A landscape with many valleys, sampled at points; each row gives a point and its height.
A ball rolls from a point to the lowest of its 6 nearest points, and stops where none of them is lower. Distance is the straight distance between rows; heights are no part of it.
K607: [  3  30  -9  30   8   1  35 -78  -4 -37  16 -22  10 -34  12 -29 -27 -13
  -9  -4]  h=2.98
K218: [-21  18 -10 -38  39 -23 -26  12   7   8 -30  25 -63 -20  15  43  -3 -26
 -16  -7]  h=5.66
K518: [-19 -10  25 -40  20  -3  10  14  17  42 -40  16  43  -1  26  44  41  56
   0  52]  h=5.65
K304: [ 29  35 -19  35 -15 -33  40 -66   3 -59  10   3 -19 -24  19 -29 -15  -3
 -17 -35]  h=6.35
K877: [-20   5   9 -28  35 -18  -2   5  -1  14 -45  31  -7   3  53  56  53   5
  26  34]  h=4.67
K598: [  9 -23  34  12   4   9  -6   2 -51 -11  17   3   2   6  -7 -50  -9  29
  25 -19]  h=3.34
K272: [ 23   9  15  -3  12  15  15 -43 -27 -33   8 -13  37  -1   6 -28 -35 -23
  -5  -7]  h=3.06
K243: [ 31  -7   9   2   4  13   8 -12 -48 -20   6  12  29  13 -11 -40  -5 -13
 -10 -18]  h=3.28
K819: [-10  45 -20 -41  54 -28   2   5  -1 -10 -45   8 -40 -13  17  54  -1 -22
   0   4]  h=5.84
K561: [ -4 -16  38  17   2 -27   2   8 -43 -13  11 -11  18  -1 -28 -45 -16  75
  11 -21]  h=3.66
K148: [-27 -22  -6  -8   0  -6 -29   8  27  26  22  15 -62  -7 -19  31  12 -13
   2  11]  h=4.01
K38: [ 19   5  16  25   5  -5  20 -61 -20 -46   6   1  30 -13  22 -33 -19 -13
   5 -11]  h=1.95
K539: [ -8 -26  16  -8   3   9 -22 -11  30   4  20  11 -45 -19 -34  21 -10 -27
  -1   8]  h=4.10
K180: [ 23 -17  46  21  10   1  -8 -17 -48 -27   7  13  10   7   2 -51   2  32
  10 -18]  h=3.11
K198: [ 25  -2   8   0   1  23   8 -27 -24 -15  20  -9  45   9 -25 -16 -34 -32
  -8   0]  h=4.06
K315: [  2  19 -40  12 -39  -3 -24  35  33  -2 -40 -12  28  17  32   3  25   2
 -24  14]  h=4.85
K470: [  0  16   0  14  16  23  30 -75  -7 -14  26 -24  20 -45   8 -23 -27  -4
   9   3]  h=3.14
K576: [ 36 -20   7   1   0  16   1   4 -33 -10  16  21  14  16 -15 -52 -13 -15
  11 -21]  h=3.46
K306: [  0 -16   5 -19   2  16 -36  -3  32   0  16  30 -55  -2 -33  27 -12 -28
   2  -9]  h=3.96
K533: [-27  -2 -23  13 -12  -2  -1  24  33  30  16 -14 -27  -1 -17  25   6  -2
 -10  11]  h=2.64
K74: [ 27 -12   0  -9   1  35  -1  -7 -25 -15   9  -1  36  12 -24 -26 -27 -35
 -16 -17]  h=4.03
K748: [ 21  25 -36  -5 -40  11 -17  39  23  18 -22 -16  11  15   2 -18  28   2
  10 -20]  h=3.78
K508: [ 30 -15  21  -2   3  11  10   9 -47  -5  10  21  17   4 -10 -54  -9  22
  11 -15]  h=3.47
K720: [-37  -6  15  -9  -1 -12  -4  16  15  26 -31 -11  10  -7  33  50  24  30
  -9  51]  h=2.77
K959: [-23  -1 -13  -4  15 -19  -6   3  19  27 -10  29 -60 -13  10  45  22 -19
  -2  15]  h=7.11
K637: [-37  -7   7 -14   1 -22   1  16  17  29 -31  13 -21  -9  35  43  33  25
  19  34]  h=2.92
K810: [  0  -5  54  39   2 -21   7 -23 -39 -45  11  -6  10  -4 -11 -35 -14  67
  15 -21]  h=3.45
K560: [  5  16  -5  16  -3   5  36 -68 -13 -29   8 -10  28 -23  12 -32 -29 -18
   0  -9]  h=2.71
K159: [ 10  -5   4   4 -11   7   2  22 -39  16   6 -19  -6   8 -23 -66   7  52
  28 -43]  h=6.97
K589: [-25  -4 -15   1 -23  -8  -4  20  22   9 -30 -24  30  -2  31  39  17  26
 -24  41]  h=2.65
K364: [ 32   4 -31   1 -20  26   3  24  -6   4   9   7  21  24 -18 -21 -13 -28
  -3 -25]  h=4.68
K525: [ 18  -4  11   4   8  26  27 -47  -6  -9  20 -21  36 -11 -27   2 -32 -32
   6   0]  h=4.26
K267: [-11  -5 -14 -29  12 -13 -26   6  30   6  -8  39 -68 -10  -2  44   7 -30
 -19 -12]  h=5.29
K714: [-16   0 -22  -9  -9 -26  -3   7  26  25 -38 -23  47   8  36  37  21  28
 -25  43]  h=1.77
K939: [-43   3 -24   7  -5 -10   1  27  28  24 -17 -18 -12  -5  25  45  18  17
  -6  34]  h=2.49
K617: [  0  -9  22  -4   8  34  19 -59   2  -6  26 -18  23 -37  -9  -4 -30 -24
  12   7]  h=3.43
K760: [  7  24 -41  15 -36   8 -17  32  25   8 -31 -25  13  14  16 -14  14   5
   3   3]  h=4.09
K181: [-32 -11  20 -19   4 -14   1  16  25  20 -42  -8  43  -3  20  36  24  49
 -10  47]  h=4.57
K934: [  2   4 -17  -2 -16   5  -5  22  13  14  25  -9   4  19 -31   5 -29 -32
 -10 -11]  h=3.03
K477: [ -8 -15  54  48  -4 -23 -11 -12 -28 -43  19 -19  23 -10 -12 -42 -17  62
   5 -21]  h=3.48
K37: [-17   9 -22   5 -28 -17 -14  22  31  12 -41 -34  27   8  35  20  15  23
 -32  38]  h=2.83
K950: [-17  -6 -22   0  -9   5   0  22  34  11  24 -22 -17  12 -33  18 -22 -20
 -24  17]  h=2.76
K505: [ 21  24   0  32  -6 -18  39 -63 -20 -46  10   4  19 -16  26 -41 -14   5
  -4 -20]  h=3.89
K96: [  0  -6   9  -1   3  32   9  -5   8   7  43 -17   7  -2 -43   7 -35 -24
   0  -1]  h=3.59
K872: [-15   5 -28 -22  25 -25 -20  12  15   6 -25  29 -63  -1  10  35   2 -33
  -2   5]  h=5.92
K486: [ 23  19 -42   3 -15  14  -4  45  22  -3   2 -12  21  40  -8 -18  -3 -21
  -3 -19]  h=4.25
K12: [ 26  30  18  48 -23 -15  36 -48 -20 -52  12  16 -11 -15  18 -40   5  31
   9 -28]  h=2.03
K731: [ 35  -9  -9   2 -16  14   2  13 -28 -10  12  12  17  17 -16 -43  -9 -24
  -6 -24]  h=4.02
K448: [ 22   5  33  42  -4 -17  14 -48 -30 -51  11  17  -3 -19  23 -43  10  24
  13 -30]  h=5.67
K341: [-15  20 -24 -30  35 -24  -7  -4   5   6 -45  23 -43  -4  26  52   7 -29
  11   0]  h=6.74
K870: [-30  -3  -9   3  -5 -22 -14  22  25  32   9  -9 -46   4  15  28  14  -4
 -10  21]  h=3.22
K286: [-18 -11  -4 -14  19 -17 -42   9  26  13  -4  30 -69  -8   8  33   5 -25
  -6  -4]  h=5.54
K846: [ 16  26 -48   3 -35   9 -24  36  27  15 -19 -15  11  37  14 -18  31   2
  -5 -10]  h=1.94
K14: [ 20  -5   6  -1   5  18  10 -32 -39 -23  20  14  38   6  -4 -42 -26 -13
  -3 -15]  h=3.31
K627: [-34   4 -24  13 -10 -15  -4  19  27  19 -23 -30  12   7  27  30  26   7
 -15  41]  h=2.55
K139: [ 25 -10  11   2   0  15  -1  36 -43  11  12  -1  -2   9 -28 -67  -3  40
  20 -27]  h=5.70
K465: [-13 -29  21 -51  20  -8   4  24  21  36 -24   3  55  -4   8  46  23  60
 -20  41]  h=7.59
K318: [ 39  -2  -6  -2  -1   8  -8  26 -27  -1   6  -1  19  18 -23 -44  -9  -8
   3 -34]  h=4.39
K503: [-35  -1   2 -13   4 -23   6  25  20  30 -27  -9   6  -9  32  46  34  27
   3  47]  h=2.70
K903: [ 30 -19  19   2  -3   6  -9 -19 -47 -26   9  16  31   4   4 -41 -11  -7
   7 -27]  h=3.04
K730: [-39  -9 -15  -7  10 -21  -3  19  11  21 -14  19 -56  -4  12  34  31 -11
   6  10]  h=5.87
K313: [-13   5 -30   5  -6   2   6  31  29  18  20 -22 -15  10 -21  22  -8 -14
 -20   4]  h=2.67
K484: [  5  19 -43   9 -26   3   8  38  25   9  -9 -25  13  33  -7  -4  -4 -21
 -13  -6]  h=3.12
K975: [ 24  -2 -10  -9   7  23  12  -2  10  -2  37 -17  14  16 -44 -10 -13 -32
   5  -5]  h=1.85
K549: [-31   8 -19  16 -17  -1  -3  33  34  18  -9 -18  -6   6  12  29  14   0
 -20  22]  h=2.56
K370: [-22   2  18 -40  22  -9   5   9  17  16 -40  16  -4  -7  41  64  45  20
  23  35]  h=3.69
K131: [  1  -7  26  -4  -1  49   5 -43   7   3  28 -12  11 -28 -31   9 -15 -22
  15  13]  h=1.84
K805: [ -5 -19   3  -5  -6  16  -7  14  19  19  36 -13  -9   9 -43  25 -20 -25
  -8  12]  h=3.05
K265: [-18   5 -12 -19  25 -20 -18  14  15  21 -21  32 -65  -2  21  38  20 -30
   6   1]  h=6.45
K62: [ 30  -1 -23 -11  -4  18   7  12 -10  -7  16   5  27  11 -26 -26 -21 -22
   1 -25]  h=3.85
K340: [-13  12 -32  10 -17  -6   1  36  34  18  -2 -23  -2   8  -4  18   3  -4
 -17   2]  h=2.60
K926: [ -8 -26  24 -17   2  35 -12 -28  24   6  38   2 -15 -25 -40   6  -5 -29
  20  14]  h=2.02
K682: [ -9 -11   3  -5  -3   7 -13  15  30  20  33   4 -31   7 -41  20  -4 -28
 -15   4]  h=3.15
K251: [ 36   7 -29  13 -27  21  -4  45   7  28 -12 -10  -2  25  -8 -38  21  10
  23 -20]  h=2.19
K876: [-15  32 -21 -36  41 -29   1  -2  -8   9 -56  20 -38  -7  22  63  11  -7
   2  -5]  h=5.96
K226: [-16  -9   9  -7  -2  12 -19  -1  24  20  20  22 -49  -2 -21  22  -5 -30
  -8  -5]  h=2.21
K963: [ 27  -3  17  -3  -2  25   5 -13 -37 -29  26   7  36  15 -16 -33 -23 -24
  -2 -17]  h=3.49
K416: [ 25 -15  23   3  -2  -5  -1   9 -53  -6  21  -6  13  -4 -17 -52 -11  61
  15 -28]  h=4.33
K495: [ 32  -3  29  22  -4   7   6 -43 -42 -44   2  15  33  -5  10 -41  -4  -5
  13 -20]  h=2.72
K82: [-34 -10  -8  -8  -6 -10   0  23  23  31 -16   0 -29  -8  30  32  31   8
  -3  31]  h=2.20
K264: [ 17 -11  11 -10   3  26   9  -4   0  -6  29  -3  24   7 -39  -1 -36 -32
  -5  -6]  h=3.63
K624: [  3  -4  64  41  -5 -18  14 -30 -29 -41  23  13  11 -11  12 -44   6  45
  20 -17]  h=3.41
K600: [-30  17  -4 -18  27 -13   5   8   3  23 -28  33 -38   6  45  45  25  -7
  20  15]  h=7.62
K300: [  6 -18  49  33  -1 -16  -5   7 -55 -34  12 -12  16   4 -14 -42  -7  56
  18 -25]  h=3.32

Call two points neighbours if one is among the 6 nearest of the other. Go from one point of each pair to the other, from neighbour to neighbour, staying as low as possible. Name the highest point that can't be avoided.
K714, K975 => K934
K714, K38 => K617
K714, K82 => K627
K846, K714 => K484

For each start below, name the point where the ball stops.
K416 => K38
K318 => K38
K74 => K38
K731 => K38
